A landscape with many valleys, sampled at points; each row gives a point and its height.
A ball rolls from a point to the lowest of its 2 nearest points, and stops where none of them is lower. Distance is the straight distance between rows; heights are no part of it.
k101: [  7, -11,  -3,  -6,  58,  -4, -18,  30,  29,  -6,  28, -39,  21, -37,   6,
  -3, -28, -25,  30, -22,  -2,  -8,  17]  h=77.0
k321: [ 19,  14,   1,  25,  25, -24, -22,  10, -63,  12, -12,  49, -48,  32,  -1,
  33,   2,   4,  15, -33,   2, -12,  10]  h=16.9
k967: [-51,   7,  -1, -18,  -9,  16,  22, -15,  35,  13, -24, -39, -22, -22,  18,
  -4, -34, -36,  13, -26,  19,  18,  -4]  h=25.4
k888: [  1,  23,  31, -12, -26, -25, -44,  47, -10,  -7,  18,  -2,  59,  11,   5,
  30,   8,   0,  16,  -4,   8,   2,  29]  h=60.7
k322: [ 23,  -5,  10,   3,   3, -32, -26,  25,  12,   4,   3,  17,   8,   8,   1,
  25, -33,  -5,  -4, -36, -25,   9,  11]  h=51.0
k504: [-40,  -5, -10, -27,  19,  32,  33,  -4,  43,  16, -37, -45, -36, -24,  35,
  -1, -27,  -2,  22, -18, -33,  12,  13]  h=21.6
k621: [ 15, -30, -42,  10,  41,   2,  -5,  17,  22,   6, -20, -11, -11,   2,  -6,
 -13,  -2,  10,  -4,   2, -47, -31, -12]  h=33.6
k778: [ 23, -22, -13, -19,  14,  22,  -4,   4,   3,  -2,  17, -15,  16,  -9,   4,
 -23,  23,  13,  37,   9, -16,  -9, -10]  h=21.9
k408: [  4, -14, -16,  27,   6, -28,  -3,   3,  -2,   4,  -4,  -6,  -6,  -3, -13,
   7, -24,  -8, -12,  -2,   7,  -3,   5]  h=36.8
k924: [  0,  -6,   2,   2,  35, -16, -34,  31,   9, -11,  22, -41,  36, -24,  -3,
 -11,  27,  -2,  30,  21,  27, -17,  21]  h=41.1
k625: [ 26, -21,  30, -15, -48,  21,   2,   6, -33,   4,   8,   4,   0,  -8,  -5,
  -4,  22,  16,  21,  21,   3,   3, -13]  h=24.4
k779: [-30,  19,   7, -41,   1,  34,  49, -13,  49,  -3, -26, -28, -24, -23,  28,
   9, -37,  -4,  37, -23, -36,  25,  21]  h=23.5
k989: [-25,  16, -36,  -8,  29, -11,  13, -18,  38, -32,   5,  -6,  -6,  14,  -4,
 -26,  16,  28, -29,  39, -21, -15,  18]  h=28.1
k939: [-27,   0,  18, -11, -37,  49,  26,  -4, -12,  19, -14, -24, -21, -34,   6,
 -13,   1, -10,  14,   9,  43,  20, -23]  h=30.1
k519: [ 16,  10,  22,   4, -11, -32, -20,  30, -18,   3,  -5,  35,  -9,  34,  -4,
  41, -24,  -4,   5, -38, -35,  14,  23]  h=53.0
k750: [ 27,   6,  41, -27, -20,  29,  20,  -5, -12, -14,  44,  -3,  38, -22,  15,
   6,  -3, -17,  22, -17,  18,   8, -27]  h=24.2
k656: [  7, -28,  12,  -9, -28,  -1,  -6,  26,  -8,  14, -20, -17, -26, -20, -12,
   7,  -1,  14,  23,  20,   1,   9,  22]  h=31.6
k224: [ 23,   0, -13,  24,  45,  -4, -24, -24, -12,   5,   8,  37,  27,   7,  -9,
 -35,  25,   2, -40,  17,  21, -22, -18]  h=35.7
k795: [-56,  16, -15, -10, -21,  64,  34, -56,  24, -21, -11, -29,  -9,  -3,  -9,
  -6,  35,  -2,  17,   7, -21,  14,   0]  h=33.0
k977: [  2,  -1,  22,  13,  -1, -27,   0,  16,  12,  -7,  14, -15,   3, -17,   6,
  26, -41, -28,  16, -28,  20,  31,  13]  h=48.6
k418: [-33,  10,  27,  21,   6, -44, -11,  -7,  37, -28,   8, -41,  -6, -21,  -4,
  -8, -20, -22,  13, -12,  12,  -7,  26]  h=51.6
k245: [ -9,  -5, -17,   8,  16, -28,  -2,   4,  26, -20,   8,   2,   6,   2, -14,
  -6, -10,   5, -17,  14, -11,  -9,   7]  h=37.2
k317: [-10,  -7, -23,   4, -27,  20,  20, -30, -21, -12,   9,  -3,   3,  12, -13,
 -23,  36,  17, -33,  41,  24, -18, -29]  h=17.8
k4: [-13,  17,  23, -22, -41,  -3,  25, -25,  20, -46,  17,  -5,  10,   5,  -2,
   3,  36,   7, -10,  24,   4,   9,  -9]  h=18.5
k664: [ 37, -35,   4, -37,  -2,  28,  13,  20, -24,  72, -36,   2, -22, -22,  28,
 -20, -11,  16,  25, -18,  -3,  -2, -10]  h=16.2
k929: [-40,   2,  29,   3, -29, -13,  10,  23,  -3,  30, -40, -21, -39, -46,  19,
  10, -30, -10,   7,  -9,  33,  33,  20]  h=30.7
k953: [-23,  25, -28, -14, -13,  26,  33, -43,  19, -40,   4,   4,  25,  15,  -6,
 -12,  44,   4, -20,  25,  -8,  -6, -25]  h=38.0
k951: [-42,  11, -36,  16,  43,  -1,  21, -26,  42, -20,  -2, -32, -13,  15, -10,
 -21,   5,  14, -12,  19, -34, -22,   4]  h=24.0
k620: [-14,   9, -19,  14, -16,   6,  10, -35, -18, -17,  19,  14,  17,  15, -13,
 -18,  13,  -3, -54,  21,  27, -14, -31]  h=25.0
k344: [ 32,  -8,  60, -19, -19,  21,  10,  16, -35,   3,  39, -10,  26, -26,   7,
  10,  -4, -19,  30,  -7,  29,   6,  -3]  h=19.3
k808: [-18,   4, -33,   1,   0,   7,  17, -20,  30, -18,   2,   8,   4,  11, -15,
 -11,  -5,   4, -18,   6, -14,  -3, -20]  h=33.9
k331: [-10,  -8, -55, -12,   9,  43,  34, -22,  33, -10, -23,  -8,  -9,   9,   0,
   0,   2,  23,   6,   2, -70,   1, -10]  h=17.0
k570: [-44,   0,  -9,  -5, -16,  35,  33, -43,  19, -11, -18, -32, -25,   2, -10,
 -21,  29,  15,  13,  34, -10,  -3,  -4]  h=30.6
k370: [ 17, -24,  13,  -4, -42,  11,   8,  16, -37,  41, -45,  14, -36,  -2,   1,
   1,  -8,  28,   6,   2, -10,  28,  -2]  h=21.8
k345: [ 36,  -9,  26,  32,   5,   5, -29,   0, -63,  22,  16,  31,  -1,  18,   2,
   4,  41,  16,  19, -13,  25, -17,  -9]  h=17.4
k534: [  2,  10,  24, -25, -46, -14,   2,   8,  25, -28,  19,  16,  15,  14,  -4,
  25, -13,   0,  11,   1, -24,  21,   8]  h=56.5
k903: [-19,   5,   7,  17,  26, -50, -34,  12,  31, -20,  16, -39,   4, -22, -14,
   6,  -6, -19,  16,  -1,   9, -17,  37]  h=52.9
k309: [ 24, -18, -38,   0,  -3,   6,  -3,  -3,  13,  24, -27,  18, -29,  18,  -5,
  -5, -12,  29, -18,  -2, -46, -27, -10]  h=47.5
k180: [  2,  10,  -4,   7,   4, -33,  -2,  10,  34, -10,   1,  27,   3,  14,   1,
  20, -48, -12, -29, -34, -35,  13,  -5]  h=49.2
k628: [  5,  14,  -2,  30,  19, -30,  -6,   6,   7,   1,  -4,  45,  -6,  27,   5,
  24, -50, -15, -42, -49, -23,  11,  -6]  h=47.4
k943: [-10, -10, -51,  37,  24, -16,   1, -11, -10,  11,  -7,  -4, -11,  -7, -19,
  -5, -26,  -8, -34,   7,  17, -23,  -2]  h=32.7
k595: [-31,  -5, -29,  17,  44,  30,  13, -25,  25,  -3,   8, -54,   7, -15,   9,
 -21, -11, -18,  25, -10,   3,  -3, -18]  h=43.8
k646: [ 27,  -4,   5,  18,  -3, -14,  -5,  11, -50,  38, -32,  39, -58,  38,   9,
  30,  -4,  16,  12, -39, -13,  -5,  13]  h=23.2
k940: [-32,   4,   0,  21, -40, -16,  17, -20, -34,  -8,   0,   5, -25,  19, -16,
  13, -19,  -3, -41,  17,  22,   4,  16]  h=15.7
k682: [ 13,  14,   6,  -4,  -4, -25, -28,  25,  -6, -20,  25,  -7,  33,   2,  -8,
  -1,  48,  -8, -16,  26,  25,  -5,  10]  h=34.6
k905: [  8, -18,  20, -14, -42,  -4,  -3,  11, -12,  -7,   6, -11,   2,  -6,  -9,
   8,   7,  12,  18,  19,   2,   6,  10]  h=28.2
k412: [ 19,  10,   8, -21,   2,  10,  -2,  -7,  12, -29,  31,   6,  39,  -8,  10,
 -10,  25,  -7,  12,   5,   3,   5, -30]  h=31.3
k473: [  8,  -4,  17,  -9, -20,  25,  16, -16,  -1, -23,  26,  -6,  33, -12,   7,
  -5,   3, -10,  15,  -2,  18,   5, -34]  h=27.9
k261: [ -8,  -5,  -5, -11,  11,  27,  26, -11,  23,  -4,  16, -31,   9, -25,   9,
 -12, -31, -28,  26, -19,  23,  13, -17]  h=45.6
k805: [ 13,  -6, -12,  12,  64, -28, -55,  31,  18,   6,  -4,  19,  30,  -6, -10,
  10, -13, -13, -18,  -3, -23, -20,  10]  h=58.5
k892: [-17,  17,  -4, -18, -29, -20,  19, -20,  29, -41,  17,   3,  -1,  18,  -8,
  -2,  14,  14, -17,  29,  -9,  -2,  11]  h=23.6
k880: [ 12,  16,  22,  19,  48, -22, -49,   2, -31,   6,  10,  60,  18,  28,   2,
  10,  18,  -8, -15,  -8,  13,  -5,   9]  h=61.8
k63: [-22,  10,  -8,   0,  40, -45, -34,  27,  41, -25,  13, -22,  15, -10, -11,
   6,   0,  -8,  -7,  15,  -6, -22,  39]  h=54.4
k649: [ 17,   6,  -9,  34,  35, -39, -29,  16, -25,  11,  -1,  26,  -8,   7,  -4,
  27, -31,  -9, -24, -15, -18, -11,  14]  h=74.2
k618: [ -4,  11,  -1, -22, -43, -22,   9, -11,  -3, -24,  16,  19,   0,  22,  -6,
  -6,  19,  18, -40,  31,  -4,  -5,   9]  h=28.6
k811: [ 25, -22,  21, -29, -28,  29,  10,  21, -31,  57, -38,  18, -35, -12,  27,
  -5, -11,  18,  22, -20,  -3,  22,  -3]  h=18.7
k273: [  7, -24,  -6,  21,  -1,   6,   1,  -9, -27,  -4,  11, -33,  12, -20, -14,
 -25,  46,   6,   6,  42,  45, -22, -12]  h=30.3
k853: [ 21,  28,  38, -19, -19,  -9, -33,  12,  -5,  -3,  24,  50,  28,  44,   9,
  19,  26,  13,   2, -20, -17,   6,  -1]  h=66.0
k815: [ 35,   3,   9,  20,  23,  -1, -27, -15, -35,  11,  16,  43,  16,  17,  -1,
 -17,  45,  15, -29,  13,  22, -22, -17]  h=31.1
k497: [ 29,  -5, -17, -10,   4,  -3, -14, -12,  -5,   1,   5,  38,   5,  21,  -8,
 -27,  29,  33, -31,  22, -14, -24,  -5]  h=39.5
k409: [-17,  -2, -53,  51,  17, -21,   4, -17, -33,  28, -16, -18, -20,  -5, -12,
  15, -37, -25, -39,   2,  39,  -9,   1]  h=27.5
k110: [ 15,  -3,  18,  -4,  12,   1,   7,   8,  20, -10,  33, -19,  19, -29,   9,
   1, -38, -33,  27, -27,  20,  14,  -4]  h=46.9
k214: [ 20,  11,   4,  38,  28,  -9, -24,   1, -71,  14,   4,  47, -23,  26,  -1,
  18,  27,   6,  16, -19,  21, -20,  -1]  h=7.4
k803: [-11,  -2,  45,  -5, -37,  34,  30,  18, -36,  24,  -6, -14, -10, -46,  12,
  -4,  -5, -15,  10,   8,  53,  29, -17]  h=32.8
k414: [-14, -13,  37, -18, -25,   5,  -3,  24,   3,   8, -10, -30, -26, -40,  -6,
 -14,   5,  18,  41,  29,   4,   9,  37]  h=34.2
k776: [-30,  16,  43, -26, -46,  11,  31,  -4,  32, -20,  -3, -11, -17, -26,   8,
  13, -30, -12,  25, -12,   0,  32,  14]  h=21.7
k278: [ 16, -18,  -8,  14,  -9,  -4,   6,   8, -31,  48, -48,  25, -46,  27,  20,
  18, -13,   6, -14, -39, -12,   2,  -4]  h=26.7
k878: [ 51, -27,   4, -31,   6,  30,   2,  13,  -5,  53, -14,   9, -19,  -4,  22,
 -10, -10,  20,  32, -26, -17, -12, -12]  h=13.4
k478: [-32,   0, -59,   4,  26,  25,  28, -24,  39,  -6, -19, -14, -14,  18, -11,
  -9,  -1,  13, -12,  10, -49,  -9,  -7]  h=20.2
k2: [-14,  16,  45,   0, -50, -34,  14,  -3,   0, -39,  25,   3,   5,  11,  -6,
  23,   7,  -8, -20,  15,  19,  23,   9]  h=38.2
k915: [-23,  18,  32,  31, -35, -39,  16, -11, -38, -34,  22,  14,  -2,  11,  -8,
  31, -13, -19, -27,   6,  22,  20,  19]  h=32.4
k348: [-33,  -3, -11,  21,  21,   8,   8, -24,  24, -19,   1, -48,  -7, -13,  -8,
 -27,   2,  -4,  20,   3,  11,  -9,  -3]  h=42.4
k42: [ 10,  29,  33,  -7,   1, -18, -30,   2,  -1, -14,  23,  71,  21,  48,   9,
   7,  14,   1, -26, -14,  -9,  10,  -2]  h=64.8
k559: [ 15,  16,   6,  24,  33, -11, -59,  29, -36,  34,   1,  42,   6,  30,  -3,
  30,  19,  11,  16, -18,   2, -25,  20]  h=69.4
k629: [ 40, -15,  -6, -14,   8,  23, -11,  -4,   6,  11,   7,  14,   6,   2,   4,
 -12,   7,  13,  20, -11, -16,  -9, -26]  h=18.1
k382: [ 20,   2,   9,  12,  60, -22, -51,  15,   6,  13,   1,  46,  27,  11,  -5,
  12,  -1,  -5, -18, -15, -10, -10,   3]  h=59.9
k123: [ 19,  -2,  19,  11,  11,  -4, -35,  19, -25,  22,  11,  55, -10,  49,   3,
  22,  22,  22,  14, -20, -12, -10,   6]  h=68.1
k50: [ -6,  11, -25,  15,   7,   4,   7, -32,   6, -12,   9,  35,  19,  20, -16,
 -22,  -2,  -3, -42,   9,   3,  -8, -32]  h=30.2
k785: [ 32,   7,  14,  20,  13, -21, -35,   5, -52,  15,  18,  30,  23,  19,  -5,
   5,  50,   7, -11,   5,  20, -20,   0]  h=25.3
k824: [ 27, -21,  45, -23, -37,  25, -18,  34, -42,  24,   4,  -2,  -2, -14,   1,
   1,   9,  13,  37,  14,   8,   4,  17]  h=19.2
k515: [ 20, -21, -31,   2,  34,  -4, -19,   4,   7,  12,  -6,  14,   5,   6, -20,
 -27,  17,  24, -12,  16, -23, -33,  -8]  h=36.4
k78: [  3,  19,  -9, -16,  32,   7,   2, -13,  38, -48,  20,  -3,  45,  -6,   9,
 -17,  38,  -8,   1,  18,   1,  15, -16]  h=34.5
k630: [-16,  32, -24, -23,  40, -12,   3, -12,  50, -50,   5,  15,  19,  11,  -1,
 -19,  14,   3, -34,  31, -22,   4,  11]  h=32.0
k496: [ 33,   0,  26,  -1,  -8,   0, -28,  11, -14,  11,  18,  37,   4,  25,   3,
   7,   9,  14,  18, -24, -11,   3,  -6]  h=67.1
k102: [ 13,  -5, -22,  37,  33,  12, -14, -13,  -9,  18,   5,   7,  27,  -4,  -2,
 -20, -12, -26, -13, -33,  34,   2, -46]  h=33.1
k938: [ 15, -15, -40, -33,   4,  55,  28, -14,  22,  11, -27,   2, -12,  -2,  10,
  -1,  -6,  18,  27, -20, -57,  -1, -13]  h=13.6
k105: [ 16, -26, -17,  32,  -9, -10,  -1,   4, -50,  31, -24, -17, -25, -17, -21,
   2,   3,   7,   3,  23,  30,  -5,   9]  h=22.3
k763: [  6, -26, -12, -12,  11,  32,  13,  -8,  -4,  -3,   7, -37,   3, -13,  -5,
 -29,  35,  23,  37,  32,  -5,  -9,  -7]  h=24.9
k636: [ 37, -18, -15, -34,  -4,  38,   8,  -1,  20,  35, -27,  12, -22,   2,  19,
  -2, -10,  19,  20, -31, -38,  -8, -23]  h=10.3
k667: [ -3,  36,  28, -10, -31, -37,   0,   6,  13, -47,  33,   0,  22,  11,   0,
  13,  28, -13, -29,  22,  26,  16,   9]  h=41.7
k244: [ 25,  -4, -16,  -9,  44,  44,  11,  -8,   8,   0,  27, -17,  37, -20,  11,
 -29,  -4, -20,  32, -12,  10,  -7, -30]  h=26.9
k410: [-20, -29, -19,   3,  -4,  33,  25, -19,  -1,   9, -22, -40, -25,  -9, -12,
 -37,  33,  23,  21,  44,   1,  -5,  -1]  h=28.0
k353: [ 14,  12,  28,  -8, -30, -22, -44,  38, -39,  12,   4,  12,  23,  25,  -1,
  30,  15,  16,  16,   3,  -3,  -4,  30]  h=62.5
k429: [  6,   6,  25, -20, -41, -23,  -9,  16,   2,  -9,   6,  28,  -2,  30,   1,
  33, -22,   9,   2, -11, -43,  19,  15]  h=55.0
k764: [ 14, -12,  -1, -24, -14,  -6, -21,  31,  14,  -2,   4, -11,   8,   7, -12,
   4,   7,  18,  20,  16, -24,  -5,  16]  h=32.1
k73: [ -5,   9,  11,  -6,  -3, -31, -35,  32,   8,  -7,  19, -28,  25, -14,  -8,
   6,  28,  -1,  12,  22,  25, -20,  37]  h=38.6
k293: [-62,  14,  16,  -1,  -8,   2,  13, -10,  30,  16, -39, -50, -37, -37,   8,
 -23, -22, -25,   8, -25,  18,   9,  12]  h=27.0
k612: [  2, -10, -15, -30,  29,  61,  48,  -1,   3,  28,  -9, -37,  -5, -35,  18,
 -29,  -5, -14,  44,   2,   2,   3,  -3]  h=21.4
k304: [-34,  -6, -32,  36, -11,  -7,   6, -14, -28,  31, -28, -20, -30,  -8, -16,
   2, -17, -26, -29,  -1,  46,   2,  -2]  h=22.0
k417: [ -9,  14,  43, -20, -52,  15,  30,  -7,  12, -19,   7,   5,   5, -12,  10,
  24, -26, -12,  13, -10,   5,  40, -12]  h=18.0
k645: [-23,  36, -11,  -2,  27,  -2,  15, -31,  43, -52,  21, -16,  23,  -1,   5,
 -18,  47,  -4,  -7,  21,   2,   6,   0]  h=36.9
k580: [ 17, -11, -34,   8,  -5,  -5,  -5, -17, -35,  19,   0,  23, -15,  20, -14,
 -26,   9,  40, -36,  30,  -6, -30,  -6]  h=42.7
k725: [ -9,  22,  -3,  19,  -8, -21,  14, -11,  -4,   1,  -7,  51,  -9,  45,   3,
  17, -41, -16, -34, -51, -11,  20, -19]  h=45.4
k638: [-10, -16,  20,  -6,  -3, -10,   9,  29,  -7,  36, -28, -28, -26, -56,  25,
  12, -35, -12,  23, -15,  36,  27,  24]  h=32.9
k608: [-29,  25,   5,  -3,   0,  -2,  18, -35,  35, -42,  10, -36,   6,  -1,   6,
 -19,  37,   5,  11,  21,   1,   5,   8]  h=39.0
k651: [ 14, -29, -27,  13,  13, -15,   0,  17,   0,  41, -30, -13, -15,  -5,  24,
  14, -34, -14, -12, -44,   0,  -3, -17]  h=75.8
k966: [ -8,   6, -16,  10,  54, -46, -47,  23,  18, -11,   8,   5,  36, -14, -12,
   9,  -6, -14, -29,  19,   7, -14,  29]  h=56.4
k718: [ -6,  -1, -12,   8,  -8,  -1,  13, -17, -12, -26,  11, -30,   3,  -3, -10,
 -28,  57,  14, -18,  51,  38, -25, -11]  h=25.1
k279: [-44, -12, -14, -15,  18,   8,  18,   6,  46,  16, -36, -54, -39, -27,  30,
  -2, -30, -20,  12, -20,  -5,   3,   0]  h=23.3
k459: [ -1,   5,  29,  26, -34, -26,  12,   4, -33, -20,   7,   6,   3,  10,  -1,
  30, -19, -17,  -2, -13,  15,  33,   7]  h=37.6
k470: [-38,  21,  17, -32, -26,  16,  36, -17,  53, -25, -18, -14, -22, -15,   8,
  15, -33,  -8,  26, -22, -22,  27,  11]  h=24.3
k354: [  3, -10,  -3,  18, -34, -20,   9,  -2, -40,   5,  -5,  11, -15,  12, -15,
   7, -10,  10, -22,  21,   8,   5,  15]  h=24.5
k730: [ 17, -14, -19,  35,  50,   1, -19, -20,  -6,  14,   1,  24,  24,   3,  -9,
 -23,   2, -11, -22, -10,  23, -19, -34]  h=35.8
k28: [ 12,   9,   8,  -3,  -8, -14,   1,   1,  -5, -30,  25, -18,  21,  -3,  -7,
 -11,  52,   5, -21,  37,  36, -11, -10]  h=30.4
k474: [ 15, -11, -34,   7,  -9,  -3,   1, -12, -18,  21, -13,  33, -29,  26, -11,
  -9, -14,  43, -41,   8, -30, -31,   6]  h=45.5
k632: [-17,   7,  10,  12,   2, -32,   2,  -1,  35, -31,  17, -16,   3, -13,  -3,
  13, -40, -25,   3, -24,  15,  14,  10]  h=50.1
k443: [  9, -14, -29,  19,  52,  17,  -5,  -6,  11,   1,  11, -15,  31, -20,   4,
 -23, -14, -27,   9, -24,  21,  -1, -37]  h=29.9
k754: [ 12, -23, -12,  -3,  37,   4,   3,  18,  27,   6,   0, -41,  -2, -36,  15,
  -4, -37, -17,  29, -25,   4,  -7,   3]  h=76.6
k404: [ 14,  16,  19,   9,  29, -16, -30, -14,  -5,  -7,  16,  66,  18,  29,   4,
  -4,  13,   1, -41,  -5,   7,  -1,  -6]  h=63.5
k500: [-32,  -7,   2,   3, -45,  44,  19, -10, -13,  14, -18, -15, -23, -16, -16,
 -13,  13, -10,  -7,  22,  28,  17, -32]  h=27.6
k932: [ 24, -23,  23,   3, -25,  12,   5,   1, -39,   0,  13, -24,  16, -13,  -6,
  -7,  37,   6,   7,  29,  31,  -3, -17]  h=28.8
k979: [ 22, -13,  52,   6, -23,  33,  19,   9, -68,  21,   2, -11,   3, -30,  14,
   4,   4, -15,  10,  -7,  46,  20, -24]  h=35.9
k680: [  8,  31, -10, -10,  -5,   0,  -1, -30,  13, -26,   5,  55,  30,  26,   3,
 -14,  11,   3, -53,  17,  -4,   2, -19]  h=34.3
k714: [-10,  15,   2,  12, -35,  -9,  17,  -4, -15,   2, -11,  22, -14,  38,   5,
  22, -37, -25, -22, -45,  -5,  37, -11]  h=43.4
k542: [ 40,  -6,  51, -33, -12,  27,  -9,  25, -37,  37,  26,   1,  17, -17,   7,
   2,   0, -11,  43,  -8,  10,  -7,  13]  h=13.3
k875: [  6,  -4,   0, -23,  29,  -1, -34,  30,  22, -14,  23, -27,  35, -13,   3,
 -14,  23,   0,  33,  10,  -7, -10,  15]  h=42.8
k581: [-14,  16,  17, -19, -52,  23,  32, -28,  20, -34,  11,   6,   8,  -1,   0,
  13,   5,  -6,   9,   6,   2,  25, -19]  h=12.7
k666: [ -8,  12,  31,  14, -56,  -5,  24,  -4, -33, -15,  -2,  27,  -1,  28,   2,
  20, -13, -18,  -9, -18,   3,  35, -18]  h=40.8
k990: [ 12,  28,  -9, -23,  25, -14, -13, -10,  35, -36,  12,  46,  30,  15,  -1,
 -14,  14,  -5, -41,  21, -10,   6,   4]  h=35.5
k624: [ 39, -14,   0, -14,  -5,  27,  -9,  -9,  18,  23,   2,  39, -13,  20,   5,
   0,   1,  29,  26, -29, -27,  -6, -23]  h=14.2
k61: [  2, -29, -33,   2,  26,   8,   6,  16,  19,  24, -23, -38, -11, -22,  21,
  -1, -31, -18,   7, -30,   5,  -4, -14]  h=76.2
k202: [ -6, -14, -32,  41, -11,  -2,   9,  -9, -57,  36, -34, -10, -33,  -4, -13,
   5, -10,  -4, -22,  17,  34,   2,   2]  h=15.5
k58: [-13, -18,  -9,   5, -41,  41,  27, -24, -29,   7, -12,  -4,  -6,   9, -24,
 -13,  26,   3, -18,  34,  22,  -3, -37]  h=23.7
k21: [ 16,  -5,   1, -21,   1, -15, -41,  41,  17,  12,   7,  11,  27,  22,  -3,
  12,   3,  23,  10,  -1, -37, -20,  17]  h=35.0
k569: [ 10,  20, -15,  21,  33, -40, -43,   9, -42,   7,   4,  28,   1,   4,  -5,
  28, -16,   5, -33,  11, -13, -18,  32]  h=72.7
k233: [ 16, -11, -23, -22,  47,  56,  33, -16,   4,   8,  22, -36,  20, -29,  11,
 -22,   2,  -8,  48,  -4,  -9,  -5,  -8]  h=24.1
k201: [  2, -22, -43,  24,  29, -15,  12,  21,  35,   4, -18, -20, -28,  -8,  -1,
   5, -28,  -4, -17,  -5, -30, -25,   2]  h=30.9
k578: [-28,  19,   1,  25, -28, -30,  18, -17, -34, -23,  17,  22,  -2,  28,  -5,
  15, -27, -11, -50,  -1,  15,  14,   4]  h=24.8
k796: [ -3, -11, -10, -38,   5,  52,  45,   1,  13,  19, -29, -32, -21, -24,  15,
 -13, -13,   6,  38,  -1, -22,  16,   4]  h=19.0
k594: [ 14,  24,  -6,  15,  31, -36, -61,  22, -39,  27,  -3,  27,  20,  21,  -9,
  25,   7,   7, -11,  12,  -9, -22,  31]  h=71.0
k766: [ -2, -24, -28, -30, -11,  55,  33,  -5,  12,  12, -37, -20, -29,  -8,   2,
 -16,   2,  31,  30,  12, -43,  12,  -4]  h=16.6
k956: [ 16, -18,  16,  11, -31, -11,  -1,  10, -47,  21, -27,  17, -31,  11, -13,
  21, -10,  12,   0,  -1, -11,  17,  21]  h=25.9
k383: [ -7,  32,  16, -28, -14, -28, -35,  49,  31, -23,  14,   0,  52,  15,  -1,
  17,  19,   1,   2,  10,   2,   0,  31]  h=59.2
k609: [ -8,  19,  23, -36, -37, -31, -19,  27,  31, -32,  25,   4,  28,  12,   0,
  21,   6,  -2,   4,  11, -10,  11,  21]  h=57.9
k448: [-32,  -3, -32,  23,  34, -17,  13,  -7,  49, -18, -10, -22, -24,  -3,  -8,
  -6, -22,   4, -25,   6, -37, -30,  11]  h=27.7
k390: [-56,  18,  33,  16, -32, -18,   7,  -2,  15,  22, -44, -29, -46, -39,  -1,
 -11, -26, -15,   2, -14,  27,  23,  16]  h=28.7
k897: [ 28, -14, -22,  29,  36, -30, -23,  22,   3,  33, -20,  10, -13,  -3,  13,
  24, -29,  -8, -15, -36, -19, -15,   0]  h=75.2
k495: [-33,   8,  13,   1,  15,  -1,  13, -30,  34, -29,   4, -48,  -6,  -4,  -2,
 -23,  17,   8,  28,  15, -24,  -4,  21]  h=40.6
k421: [-32,  11, -23, -14, -34,  44,  39, -48,  18, -31,  -8,   1,   6,   5, -12,
   6,  29,   6,   2,  12, -13,   5, -15]  h=35.3

Call two points neighbours if one is among the 2 nearest of the other. Go from one point of each pair to the other, from neighbour to neighbour, staying as low as possible. Name the highest point that can't be avoided.
k214, k542: k979
k202, k940: k354
k214, k317: k990
k504, k581: k470
k636, k214: k278
k636, k940: k956
k542, k718: k273

Where does a ball stop that starts at each point below?
k421: k636
k730: k636
k180: k940
k595: k542
k353: k940
